Each row is a point on a tangle of strands that fork and nearly touch. The rows are in no order.
In the rows, 128 means zero.
Two points are linked if the straight distance between their rows is under 96.5. Some points are linked to none.
nunep: [ 73 138 158 155 115 117 104 191 140 125 167 113 106 162 100  94 172 149
 165 149 108]
bimum: [117  94 147 128 118 129 137 119 121  77 127 179 106 100 161 136 124 103
  77 134 124]
Dat: [107 153 152 162  86 133 138 114 164 190 174 174  99 111 124 107  89 163
 155 101 144]
Tofe: [106 158 105 136 177 154  96 136 111 101 134  36 154  90 116  98 160 116
 155 184 140]
pari: [110 105 183 128 113 164 142 117  55 165 113  96 153 140 125 116 167 114
 117 118 151]
buzi: [118 137 153 121 142 140 160 176 107 157  78  56 166 150  95 130 145 163
 163 110 124]
pem: [192  96  97 120 135 152 141 134 125 108  76 113 120 147 130 123  98 128
 106 122 128]
nom: [139 105 118 127 126 146 145  94 128  60 123 115 128 136 123 137 154 103
  61 128 139]
nes: [156 105  88  81 133 133 106 147 149 120 140 144 130 116 129 182 132  94
  64 123 137]
Sosi: [137 160  89 133 107 159 177 114 180 143 144  80  98 161  88 130 137 155
 138 154 121]
Ber: [137 123 106 118 103 138 180 102 131 181 156 139 114 124 130 128  81 139
 137 137 101]
Kofiz: [116 146 142 134 139 171 183  63 137  50  58 132 139  84 143  80 115 106
 117 141 128]
muguv: [ 83 124 159 123 142 178 171  89 128  96 113  80 137  94 128  85 153 136
 106 137  82]
mas: [142 151 102 159 103 163 166 114 198 108 109  94  72 152 110 114 124 165
 122 159 123]
zufu: [140 126 108 117 140 135 145  33 139 118  84  97 168  75 118  90 137 122
  95 114 115]
Zufab: [ 93 119 189 137 114 167 147 123 128 122 113 130 150 117 113 109 174 124
  85  99  95]
mup: [109 128 176 119 101 186 119 149 118 171 128 116 177 135  90 124 204  86
  79 124 156]
tolab: [115 137 137 148 117 114 113 195 134 145 172 115 114 163  92 116 166 117
 152 168 140]
kezig: [111 142 130 117 131 114 140  60 175  78 137 144 184 115 126 154 162 129
 106  56 108]
kigi: [152 121 138 131 141 107 106 163 106 184  91 100 141 127 133 175 101 119
 177 175 185]
tuno: [114 104 158 151 110 129 114 119  98 165 136 110 160  85 143 144 161 101
  94 139 169]
mapi: [ 87 101 160 122 102 113 119 144 142 154 170 143 156  72 113 114 160 104
  93 159 118]
bugi: [138 182 117 150 130 133 149 167 178 149 165 126 149 153  77 118 116 126
 167 143 115]
vuse: [106 148 161 145 146 156 156 100 115 161 118  83 210  89 115 112 146 118
 138  91 126]
pib: [ 97 156 173 146 123 187 131 118 162 120 126 117 176 109 112 101 172  91
  98 111 103]
Lemed: [ 84 134 151 172 154 112  92 118 161  57  91  81 133  80 131  86 179 153
 120 158 135]
Patop: [ 72 143 199 165 118 147 114 119 110 101 157 156 173 131 121  96 156  87
 114 121 124]
lodiz: [181 106  79 110 126 113 118 153 160 100 132 124 126 138  93 156 136  99
  92 135 152]
zovev: [ 97  96 119  76  88 112 166 113 115 186 194 139 125 148 113 135 140 127
 107 136 104]
nubo: [132 133 141 159 115 110  83 106 191  45  77 126 152  91 119 120 175 119
  99 114 152]
Zura: [154 118 115 117 161 100  97 112 108  72  82 129 137 138 138 126 129 169
 145  49 125]
Rufi: [135 131  98 116 130 126 145 159 121 150 161 112 155 122  88 134 132  88
 137 189 149]
Mot: [125 164  73  74 186  91  77 106  84 125 112 118 149 121 160 146 113 144
 145  69 106]
dolar: [163 168 102 158 140 162 145 161 151 144 119 108 115 142  98  99  98 104
 151 196 138]
peg: [135 128 103 102 129 107 125 159 164  88 147 167 115 170 132 157 105 149
 139  86  92]
fimek: [113 160 130  89  85 158 156 134 120 212 172 160 145 202  80 127 128 124
 159 117 146]
fenu: [107 110 106 152 120  43 102 116 151  77 140 118  90 137 142 135 134 170
 165 142 127]
zamu: [161 132  94  77 136 145 151 106  90 183 128 105 114 149 160 200  97 106
 143 150 158]
Kes: [121  84 137  80 116 150 163 114 134 144 131 175 132  86 141 140  91 112
  75 100  72]
Dasu: [ 61 124 172 130 116 144 124 133 144 125 153 129 153  75 106  90 160 114
 120 152  88]
Bak: [103 104 139 113  99  98 166 140 179 155 163 154 111 136 112 135 128 171
 149  92  74]
gubi: [111 125 124 112 138 148 184 109 142 111 110  94 114 129 109 119 144 149
 114 143  84]
Mal: [113 136 127 122  86 122 170 121 151 132 192 159  97 193 105 123 138 138
 132 129  94]
Kez: [135 128  78 123 132  81 102 122 133 147 162 129 100 144 167 159  96 150
 148 144 138]
nako: [ 93 147 151 173 140 119 100  93 176 109  84  99 160  55 145  91 165 139
 126 136 130]
zuv: [147 137 131  89 140 125 136 119 109 136 102  78 191 124 103 186 166 114
 141 102 189]
Las: [119 137 116 129  89 109 138 113 158 143 202 169  74 193 135 152 146 155
 128 101 129]
bulak: [ 87 113 156 101 114 151 182 114 119 193 130 104 162  80 107 110 144 138
 114 132  91]
guvop: [ 83 126 188 127 115 171  97 171  98 163 131 138 145 138 105  90 195 101
 100 141 139]
pel: [145 143 170 159 135 177 119 138 102 130 117  95 190 153 116 140 181  89
 111  81 163]
Laduz: [146 116  63  99 144  74 136  79 114 139 142 109 137 115 122 122  98 139
 154 147 120]
Volor: [167 112  90  87 148 135  93 123  89 149 109 133 129  91 176 163 107 111
  82 134 129]
nupi: [ 78 112 136  79  92 127 176  92 111 151 188 152 141 142  94 101 148 132
  99 125  77]
gez: [104 127 112 118 112  66 148 137 162 182 146  95 139 122 112 148 147 179
 172 124 130]
defo: [140 123 124 153 124 140 161 150 139 133 148 144 110 139 110  98  97  91
 130 192 115]
vuz: [108 119 159 158 160 126 169 105  88 104 113  94 128 148 126  87 111 156
 166 132  88]
mafiz: [ 83 161 141 147 127 147 172  67 166  41  92 153 157  86 158  98 142  87
 123 157 146]
doku: [ 90 132 153 140 138 184 109 170 126  86 159 113  67 151 127  78 171 103
 145 208 100]
Nim: [130 128 169 169 164 162 159  89  89  94  78 117 157 105 136  90  93 103
 116 120 118]
bar: [125 143 106 112  75 133 140 105 138 175 204 139  76 173 144 174 148 150
 124 126 153]
nipe: [116 123 132 158 148 102 142 112 115  42 112 129 118 108 129  87 112 104
 137 194 140]
Susig: [103  93 163 100 125 137 160  98 129 168 143 148 158  90 126 128 128 136
  97  90  76]
Lizus: [144 145  76  97 166 111  93 107 107 138  91 140 101 110 181 122  70 156
 138 112  93]
Buf: [ 92 159  95 114 152 106 120 143 158 101 126  40 148 116  94 106 178 165
 146 149 110]
zizuv: [182 114  95 107 144 103  91 143 126 103  74 125 115 148 137 124  90 167
 162  75 125]
mipu: [145 105 121 176 146  97  96 170 122  91  82 101 132 131 116 111 124 124
 146 166 154]
Lelob: [132  90 140 136 108 144 144 142 155 148 111 115 102 103 128 122 131 126
  84 190 122]
gur: [ 83 126 199 166  99 142 144  52 117 100 131 150 133 115 171 120 166 100
  91 124 125]
Pupeg: [133  78 148 116 138 151 138 106  84 124 109 135 100 124 190 154 115 163
  92 100  98]
Vot: [155 128  95  89 142 101 106 134 139 116  79  88 171 116  79 123 137 147
 160  79 161]
poga: [102 105 126 113 124  79 155 140 173 165 145 124 145 100  98 129 145 175
 154 106  76]
Ser: [134  84 161 126 106 162 173 118  98 136 112 119  78 183 132 117 139 147
 100 123  97]
nele: [117 114 156 111 115 168 173 123  60 182 127  91 133 166 105 118 149 138
 134 130 116]
tolez: [ 97 151 148 125 151 177 131 155 165 105 116  98 177  78  91 100 148 113
 117 103  84]
Volit: [159 191  96 118 165 135  80 177 116 149  81 143  83 162 179 160  84 145
 106 123 111]
febug: [128  99 104 122  93 120 164  94 170 133 131 153  67 113 145 136  97 148
 103 181  92]
fimot: [139 112 166 168 140 137 113 148 127  99  77 119 171 102 122 123 135 125
 114  85 132]
Rumog: [120 144 104  86 166  87 102 152 140  61 137 171 138 135 147 155  95 145
 135  69  79]
vozo: [118 125 133 158 134 128 125 152 172  82  89  85  91 136 117  97 150 166
 141 161 110]
litif: [113 133 102 100 152  58  85 111 146  68 121 171 159  86 139 120 105 130
 145  91 125]
danip: [146 129  80 115 127 112 115 159 183  75 121  96 129 126  80 127 171 115
 100 164 141]
Bovik: [133 128 180 175 138 177 164  80  66 134 104 113 181 116 147 104 118 104
 118  84 123]
daz: [160  98 125 154 134 132 127 147  88 118 133  99  94 185 129 145 171 117
 120 159 162]
lupif: [132 107 145 103 104 171 137 135 121 168 145 134 155 127 104 162 184  75
  60 120 157]
kisu: [161  83 141 169 158 117  88 145  77  78  85 132 111 137 167 128 105 119
 115 132 146]
mubi: [114 142 150 130 110 165 183 128 114 167 137 100 119 173  98  91 123 151
 145 136  80]
dipa: [136 108 108  97 134 134 138 110  68 174 165 120 113 143 151 163 110 118
 127 153 136]
Nitas: [167 136 123 156 123 141 126 181 141 185 122 131  97 158  95 152 143  86
 160 190 174]
Lal: [124 105 103 120 148  64  70 129 107  81 130 128 102 141 161 149 132 158
 150 115 134]
kamab: [145 127 102 136 145 120 105 126 104 114  89  42 131 105 111 113 168 118
 121 189 177]
fubef: [156 152 124 184 121 127 142 139 146 105 127 107  67 196 116 132 128 171
 165 106 153]
zubug: [157 139  99  64 149 125 115 170 126 143 117 131 183 125 120 180 128 127
 133  63 125]
Piz: [129 185 117 127 107 127 116  99 133 209 177 151  68 131 170 181 112 179
 153  97 165]
Leki: [102 109 168 128 105 125 116 152  55 210 128 126 149 138 119 110 132 110
 148 166 158]
kodi: [145 150  54  96 109 112 146 117 174 143 140  72 114 145  94 139 143 148
 143 161 144]
Kis: [175 122 100 125 139  97  74 159 128 115  59  96 176 107  95 118 140 131
 154 101 184]
Seb: [174 144 123 192 125 128 124 166 186 100 124 171 103 151 109 114  84 131
 164 136 148]
Kunu: [ 76 140 131 150 138 105 126 171 155 118 141  65 135 139 107 111 171 164
 164 139 107]
gedi: [104  98 162 116  95 103 107 183 141 194 151 157 145 130 112 129 123 142
 155  97 108]
zerun: [177 137 130 100 150 163 107 133 115 136 113 130 193 126 137 175 136  78
  99  76 174]
bupap: [106 149 134 109 144 157 128 190 168 104 154 115 173 106  76  97 144  97
 119 134  94]
Dar: [139 166 145 125  66 167 144 145 170 229 157 174  94 134 101 142 113 131
 135 119 167]
vevi: [131  98 124 122 141 115 137 113 104 172 122 116 148  68 144 136  99 125
 112 147 119]
pif: [152 117 105 125 141 105  95  71 124  78  93 126 144  77 127  81 105 118
 129 119 146]
tadal: [139 144 163 174  75 149 143 128 163 130 148 177  48 177 141 127 121 161
 119 110 135]
nal: [ 86 115 163 110 111 114 156 152 149 109 158 183 141 108 108 105 113 103
 131 141  86]
ruba: [142  96  97 119 127 118 129  93 134  67 108 106 107 117 130 122 137 118
  89 173 138]
ruzi: [160 189 100 143 133 132  99 149 127 156 186 177  99 170 148 167  97 116
 157 119 174]
zasot: [116 126 129 143 139 158 122 133 108 128 119  52 128 118 115 120 185 102
 100 195 156]
Pud: [113 102 161 136  86 129 124 146  85 224 149 148 107 133 125 107 113 110
 152 187 138]
Kule: [163 105 108  87 138 159 114 124  78 150 144 127 108 131 169 173 126 100
  80 143 140]
gen: [169 131 122  98 117 164 161 131 102 185 120 120 131 152 116 182  98  87
 146 181 167]
kavet: [155 167 129 173 117 131 133 152 192 118 171 179 102 149 102 125  88 139
 152  90 158]
rif: [ 77 111 189 139 103 161 176  87 111  92 121 149 121  90 162 101 154 100
 101 158 115]
nolag: [105 110 173 137 145 130 155  97  98 151 144 153 177  79 131 104 113 126
 121  96 104]
Sivaf: [117 137 125 137 124 122 163 171 164  59 163 134 108 193  84 125 161 129
 136 130 101]
kamit: [ 77 146 171 128 147 173 185  80 139  60  82 116 142  89 149  82 145 126
 122 116  99]
fel: [128  83 112 121 127 110 165  92 176 139  89 135  95  79 140 111  96 163
 127 156  92]
Tabos: [130 140 120 107 145  95 131 148 123 150 101  67 179 132  89 141 140 159
 181 108 141]
gol: [104 113 105 156 121  74 128 121 172  70 100  94  90 139 127 112 149 179
 144 155 122]
Sapu: [102 125 162 159 114 165 131 165 125 114 128 137  78 179 106  76 151 115
 136 180 100]
sufuv: [102  99 145 138 146 114 136  54 158 164 110 112 154  63 149 121 148 151
 102  98 124]
luson: [131 136 134 166 157 132 133  82  89  35 108 116 145 117 125  94 124  87
 115 159 153]
viru: [164 137 141 136 119 121 111 187 131 180 114 135 109 151 118 198 123 101
 180 167 191]
fam: [124  97 140 127 156  82 107 151 125 139 106 131 144 108 140 134 106 163
 158  73 116]
bes: [105 140  99 110 175  51  78 106 127 133 125 160 111 111 177 135  98 187
 167 108  89]
bikit: [166 127  82  85 143 129 131  72  86 119 109  86 170 119 126 140 117 115
 121 112 146]
satog: [116 122 114 124 132 118 142  20 174 133  85  89 153  59 133 106 169 151
  96  92 109]
Ton: [156 191  94 144 133 153 148 177 167 151 156 111 137 151  73 119 109  93
 174 179 147]
gesa: [169 124  88 111 154 156 161  94  77 118 104  68 164 135 107 130 127  92
 112 156 167]
Fubus: [132 114 148 178 153  85  75 167 110  82 117 123 157 111 123 122 136 124
 142 125 173]
rinas: [112  94 144  97 127 139 113 117 115 123 116 148  60 125 202 173 128 157
  79 123  90]
loka: [176 124  85 116 114  73  73 117 153 119  79 117  97 125 132  95  97 180
 177  98 132]
tofel: [125 139 194 164 124 192 135 119  76 113 112 126 182 172 115 113 163  96
 107  67 137]
netak: [171 168 100 160 115 116  86 115 175 128 120 147  63 109 161 129  70 172
 141 110 175]
ragik: [111 145 135 134  90 184 133 132 123 178 157 210  97 216  88  90 113 110
 128 121 131]
sav: [132 164 122 166 128 123 149 151 159  66 145 109  94 198  97 110 143 153
 166 126 125]
getog: [123  66 169 126 109 171 160  98  87 141  86 116 109 133 146 128 140 149
  76 104 100]
nok: [ 99 133 142 153 151 156  97 181 127  99 151  79 103 124 120  91 153 119
 149 201 124]
Kipet: [167 111 131  96 115 178 142 128 109 159 126 122 171 118 118 185 153  68
  89 100 170]
demu: [141 118  87 152 148  92 162  96 107 126 128  96 135 131 126 106  87 141
 152 168 125]
vus: [133 147 136 103 134 129 111 171 103 228 136 162 124 124 171 175  82 132
 169 125 127]
ledev: [112 121 162 131 125 148 132 117  69 175 121  72 160 108 131 155 173 116
 115 152 170]
faz: [165 117  53  90  93  78  91 111 182 100 115 124  98 108 124 127 112 145
 123 149 129]
Keza: [136 122 108 103 133 108 120 135 120 203 126 138 136 101 154 166  84 130
 148 135 128]
kur: [125 114 123 115 126 136 185 120 118 148 138 113 136 142  97 112 111 137
 129 140  83]
nener: [ 76 132 212 169 111 176  90 143  91 131 127 150 158 145 112  75 185  87
 112 119 142]
tumu: [ 99 124 160 143 147 111 145 107  77 175 146  99 191  97 123 109 130 121
 151 120 125]
Fiva: [187 143  72 116 118 139 137 117 170 167 104 133  89 135 135 148  84 151
 139 128 142]
zin: [130 122 104 148 137  88 127 152 137  74 144 129 144 142  92 121 122 125
 154 138 123]
sobe: [131  98 177 147 124 157  94 111  72 126 127 162 126 121 190 140 125  91
  82 118 140]
porel: [167 141 133 128 147 149  92 189  92 191 110 163 107 138 167 173  68 123
 146 123 131]
bomom: [161 208 119 150 135 152  96 146 118 159 188 190  73 138 166 162  75 146
 134  96 183]
zod: [177 115 112 120 152 157 169 122  98 131  92  95 148 142 104 120  98 112
 116 145 137]
simag: [116 166  99  73 160  81  86 118 149  49 129 174 152  91 152 142 121 131
 118  63  99]
toma: [143 156  92 165 136  62 104 117 128 136 182 130 102 162 150 147 109 155
 177 144 165]
keruz: [149 184  87  81 176  91  49 109  75  84  98 126 161 119 162 125 138 123
 135  54 123]
Dem: [148 148 154 150  74 176 139 139 153 178 165 180  75 171 118 126 116 149
 118  95 163]
Nogez: [ 96 119 146 144  99 149 150 140 114 154 160 146  99 129 114  70 106 105
 123 213  96]
Lusa: [153  98 130 172 146 101 112 143 101  92 104 125  91 142 149 116  89 134
 153 160 141]
koba: [124 128 137 137 151  96  76 195 113  89 153 196 108 147 167 150  94 106
 132 131 107]
tek: [110 113 138 161 131 102 146 162 141  38 124 175  92 131 122 104 120  93
 142 203 134]
tovi: [113  95 185 131 122 168 108 116  60 103 129 193 122 159 160 118 123  86
  82 109 124]
fub: [124 138 126 110 136 121 148 169 156 116 155 121 191 135  67 120 129 120
 142  96 102]
zaze: [135 111 155 141 135 122 125 162  77 175 121 120 150 122 126 131 109 106
 155 147 159]
mufev: [135 120 116  89 142 127 153 161 140 136 140 121 205 114  86 151 118 120
 124  66 121]
Ronav: [109 139 133 106  77 150 152 143 121 194 166 183 132 180  81 104 104 121
 131 120 107]
Tum: [170 133  79 147 134 104 148  82 113  98  99  88 105 163 123  88  88 139
 172 167 131]
zafo: [159  80 120 122  94 149 136 163 148 189 109 135 100 110 131 148 108 117
  94 170 137]
kub: [150 127  65 104 135  81 139  70 157 156 122 119 117 128 133 112  96 175
 178 108 107]
kagep: [151 128 127 122 146 119 105  61 120  85  72 115 162 110 146 109 134 148
 138  49 128]
togib: [144 182 111 108 107 130 119 114 157 225 138 124  89 105 177 198  97 167
 161 109 176]
Nemu: [109 105 159 120 134 101 114 161  94 163 142 139 151 125 142 140 118 146
 153  86 111]
kobi: [167 186 106 152 131 149  98 135 151 156 139 168  60 124 170 153  68 148
 126 101 149]
Nid: [123 126 112 121 168  64  73 139 101 134 123 126 132 115 163 146 111 173
 166  97 130]
duk: [115  99 167 152 112 134 131 161  94 116 134 175  99 175 111  90 129  98
 125 165 115]
vopab: [155 165 115 133  96 155 156 130 175 215 161 157 111  98 120 161  89 136
 138 132 178]
fotud: [139 128 130 127 142 136 124  99  71 124 171 126 171 142 134 151 142  75
 115 112 158]
tuzif: [162  95 114 125 123 119 106 168 166 161  94 127 131  79 129 143  99 127
 115 153 143]
dobo: [134 120 138 144 140 114 143 171 140  30 118 189 119 138 123 119 108  95
 135 145 138]
Bemuv: [136 119 179 160 141 181 165 121  74 117  97 102 167 147 127 111 152 126
 111  69 111]
Koro: [143 100 149 156 143 144 127  83 103 114  81 140 140  79 160 113  92 112
 101 120 130]
nimos: [115 119 155 161 111 116 171  98 115 144 157 164  99 158 142 100  92 159
 165 116  89]
Vuza: [ 92 119 159 154 142 121 133  93 143 140  96  94 154  50 126 100 150 147
 112 125 106]
puf: [174 114  88 140 130 112  94 179 188 142  88 149 124 120 120 155  84 140
 143 119 146]
lita: [162 135  77  78 172 138  89 101  81 125  85 138 117 116 169 134  83 128
 100 118 108]
fotel: [153 162 110 139 129 129 130 147 177  98 163 170 103 175 127 142  96 161
 155  84 127]
Nefe: [171 165 100 126 112 147 136 123 162 187 132 129 100 127 135 178  93 138
 147 119 183]
Vof: [156  98 110  90 118 141 106 177 127 148 170 177 121 137 129 174 122  78
  92 141 124]
Zot: [ 66 167 204 158 117 176 109 126 131 112 150 161 189  96 127  76 141  68
 131 137 101]
lati: [ 92 143 141 168 171 169  79 165 102 105 156  63 139  91 125  78 157  92
 158 178 143]
Dos: [133 128 128 116  77 167 117 149 127 204 147 202  94 213  94 125 139 104
 120 140 161]
nuti: [120 156 141 135 102 133 165 161 167  97 182 170  98 187  85  99 134 128
 141 143  98]
begi: [127 151 144 142 130 144 116 204 130 172 130 122 111 154  83 128 180  92
 160 187 166]
rure: [135 135 112 161 119 149 137 144 167 118 108  78  62 151 118 109 146 144
 113 204 123]
tok: [ 95 103 159 162  91 125 128 132  88 187 156 173  96 142 126  76  92 117
 150 187 113]
Teg: [131  78 150 137 110 147 148 141 140 100 108 164  84 113 146 136 115 111
  85 174 117]
pizi: [145 162  77  91 153 128  76 165 139 155  96 134  91 127 176 172 118 154
  91 124 102]
Zek: [166 136  60  67 141  96 110  51  92 137 107  90 146  97 133 122 103 135
 143 135 142]
gipo: [148 101 133 102 100 157 113 172  98 169 152 180 109 177 106 130 136  82
 101 147 143]
zuke: [151 141 114 113 150 142 106 103 107 108 140 125 171 129 148 166 126  93
  83  71 147]
mul: [155 189  91 148 142  93  98 131 133 151 172 136 111 141 142 165  90 138
 193 123 187]
Letos: [161 139 106 107 135 107 124 193 146 154 124 134 159 146 111 181 118 152
 165  80 133]
Lof: [135 122 159 111  98 135 128 188 127 209 146 173 147 156 115 147  98 135
 159  87 118]
Gemo: [125 138  98 148 152 112 105 107 108  87  99  35 136 107 113  74 152 139
 144 170 146]
dig: [170 158  77 136 107  90  76  99 169 158  94 131  80 116 153 119  90 185
 172 104 145]
kol: [199 126  51  99 131 139 121 107 138 127  74 121 100 150 132 117  77 134
 130 126 129]
dobos: [140 102 141 144 126 111 121 139 128 122 127 130  75 169 176 150 122 169
 129 108 112]
zunam: [ 76 130 167 160 124  91 109 129 156  91 149 118 173  85 117 122 175 136
 126 110 128]
Bofen: [ 77  93 193 147  99 127 121  71  77  87 146 152 113 126 174 127 162 129
 106 109 120]
meni: [125 162 125 146 101 113 127 109 160 174 173 151  79 136 157 146 101 187
 152  91 136]
kem: [ 76 102 167 108 106 144 149 102  97 127 153 128 131 144 110 109 164 119
  81 121 100]
Les: [175 126  65  99 108  92 111 125 170 139  95  92 125 129 101 139 126 143
 139 155 162]
bemos: [153  95 165 173 144 155  86 133  84  89 101 142 128 128 173 148 128 108
  88 113 159]
dibef: [126 140 124 139 144 118 123 106  90 108 152  82 172 130 124 141 163 104
 124 129 180]
Kimu: [115 119 132 152 130  78  81 122 157  46  76 106 136  87 122  98 167 148
 133 124 152]
lib: [122 115  95  67 148 122 130 103 130 138 155 164 132  82 158 150  99 129
  93  90  80]
Kaso: [160 134  67 139 128  92  77 110 156 153 137 130  72 111 176 141  80 140
 132 167 141]
kig: [141 168 150  75  93 154 179 137 120 218 147 138 147 186  84 168 121 133
 183 119 150]
mer: [127 124  80 107 130  80 113 148 173  95 120  74 145 108  75 114 170 145
 127 135 137]
fugoz: [123 120 105  70  85 125 155 128 116 190 178 129 107 170 129 189 152 126
 129 141 137]
vit: [112 153 107  85 182  93 100  70  81 130 141 127 153 100 180 147 132 149
 123  61 111]
Muke: [112 104 126 105 101 111 149 140 140 101 200 163 114 157 107 142 148 113
 110 138 105]
lok: [156 123 147 166 160 122  97 159 124 114  60  93 191  97 105 110 122 115
 133 100 171]
zop: [157 121 142 132 146 151 129 153  92 100 134 109 165 171 107 150 180 104
 100  76 151]
Mukif: [136 122 158 162 163 127 123  90 140  86  71 136 179  90 135 112 125 141
 134  54 116]
fozom: [159 108 113 108 136 147 147 147  93 110 121 110 136 185 123 160 146 128
 111  90 136]
mubil: [ 78 143 133 115 169  83  89  86  85 110 161 148 132 104 200 162 152 142
 106  76 106]
zaku: [ 91 138 158 160 138  82 104  99 172  64 116 165 179  86 140 129 145 130
 140  94 140]
gam: [ 74 126 162 137 129 103  90  73  85  86 168 169 125 118 199 159 172 126
 102  96 126]
tiget: [ 78 134 150 123 128 180 117 124 136 119 174  77 133  83 123  94 170 106
 111 174 104]
kula: [144 113 135 157 113 127 158 131 152 136 119 115  83 170 126 138 121 170
 151 103 112]
Lel: [162 136 132 122 127 128 131 191 136 160 140 165 130 164 132 158  87 130
 154  79 115]
rere: [121 178 140 163 110 132 160 167 204 119 166 162 115 153  79 107 112 131
 158 123 115]
nere: [162 125 118 168 119  93 101 161 195 117  91 154  91 138 133 128  86 168
 158 117 129]
nuba: [118 102 154 144 122 162 186 109  86  80 111  98  85 169 132 100 143 130
  96 166 105]
Vimad: [125 136  64  80 163  72 112  93 108  89 175 162 143 102 142 128  76 122
 151 124 103]
luf: [143 107 157 151  98 135 127 165 128 119 143 162  52 199 158 147 135 148
 116 118 124]
mis: [159 134 123 127 168 136  83 184  94 134  93 157 109 138 185 153  74 141
 120 111 114]
pataf: [151 139 123  95 115 161 187 131  92 181 146 106 148 184  84 137 115  89
 141 161 148]
seseb: [124 104 120 147 123  85 121 161 119 127 158 120 123 144 113 140 146 134
 147 148 144]
balu: [109  99 146 122 118 112 101 124 124 149 161 144 152  82 142 155 148 107
  85 127 144]
Vara: [109 127 123 112 124 150 172 107 159  53 130 119 140 109  95 119 153  98
  72 154 106]
Pibo: [158 136 138 176 145 145 110  75 118  61 105 136 170 128 146 114 123  70
 117 126 161]
tizaz: [122 132  96  53 141 136 110 152 123 168 147 155 136 105 161 183 119 129
  75 111  86]
fes: [ 99 107 154 147 112 105 146 118  77 165 168 153 129 146 126  97 102 136
 154 147  94]
Lumik: [159 114 120 137 129 161 141  63 117 108  86 114 167  86 133 118 123  98
  81 129 137]
dunef: [116 158 103  66 141 126  98 181 118 191 117 139 114 124 183 201 131 147
  94 110  84]
tular: [144 115 119 124 118 124 176  96  92 193 140 102 112 149 143 146 107 147
 160 138 123]
nef: [ 79 115 139 119 115 111 155 123 177  46 108 139 128  94 117 120 161 122
 110 147 118]
lugi: [160 132  86  82 129 127 167 144 123 132 138 104 148 180  97 169 125 126
 141 109 135]
laron: [ 98 130 145 162 137 106 115 133 121 119 142  80 173 108 114 118 183 130
 121 130 143]
Duz: [ 93 179 146 142 166 177 139  92 124 129 140  64 191  84 118  97 155 111
 147 114 110]
gimes: [146  93 141 166 129 141 150 129  89  98 117 101  76 174 134 107 137 124
 111 185 134]
Reni: [ 70 118 164 122 110 160 145 153 146 168 138 113 139  80 107  94 140 137
 114 153  62]
lak: [148 143  94  94 118 144 190 139 137 155 167 112 143 186  77 147 144  97
 129 155 120]
Mos: [109 113 127 141  85 148 170 125 185 128 117 134  72 107 119 111 105 129
 102 200  93]
vogog: [ 83 141 149 128 140 187  99 158 126 129 146  67 133 102 118 119 203 119
 117 161 140]
Zelak: [ 67 132 171 147 117 140 189  87 138  75 110 183 146  64 167 104 135 100
 117 146 131]
luki: [ 87 138 126 120 138  51  92  81 159  42 105 180 150  66 161 120 138 131
 154  94 144]
gorun: [ 82 109 129 101 102  82 162 125 160  61 168 155 112 129 115 136 164 119
 108 156 116]
Meki: [130 119 106 116 149  88 131 155 163  31 124 165 145 138 108 121 104 129
 148 116 121]
tanat: [113 142 138 133 128 138 123 109 189  62  74  97 161  95 119 118 183 137
  93  94 118]
Zus: [109  88 177 126 114 143 122 150  59 112 135 198 117 177 119  93 115 104
 110 116 118]
fogub: [110 101 152  98 125 154 113 125 103  75 126 186  78 116 202 165 135 120
  73 117 101]
zazap: [128 143  78 116 137  72 149 109 164 181 121  93 137 124 107 127 116 188
 200 111 137]
buzaf: [106 149  88  97 190  67  73  93 100 130 104 142  99  88 198 112  95 167
 139 117  76]
Sode: [176 115  69 133 105  91  82 129 189 119 107 152  80 101 136 121  84 139
 132 170 149]

A fork is a point with three links. Follow the links from the first point to the second and name the forks in between, in order.
pari / Lizus | kur > dipa
fozom / Ber | dipa
mup / Lelob | kavet
Kez / kur | Nid > dipa
demu / nere | Laduz > Nefe > nuti > rere > kavet
Ser / Nefe | Lelob > kavet > rere > nuti
Pud / laron | tok > rere > kavet
gen / Tofe | dipa > kur > Dasu
seseb / rere | tolab > tok
litif / tadal | kavet > rere > nuti

Follow the links from the first point to the second, and from the first to the third. Name the last point that the two ways share.
Vara / Dar / Nitas | nuti
lati / tizaz / buzaf | Dasu
meni / zaze / zovev | nuti
kobi / dipa / gedi | Nid
nako / bes / Ber | dipa
muguv / vogog / Kimu | kur
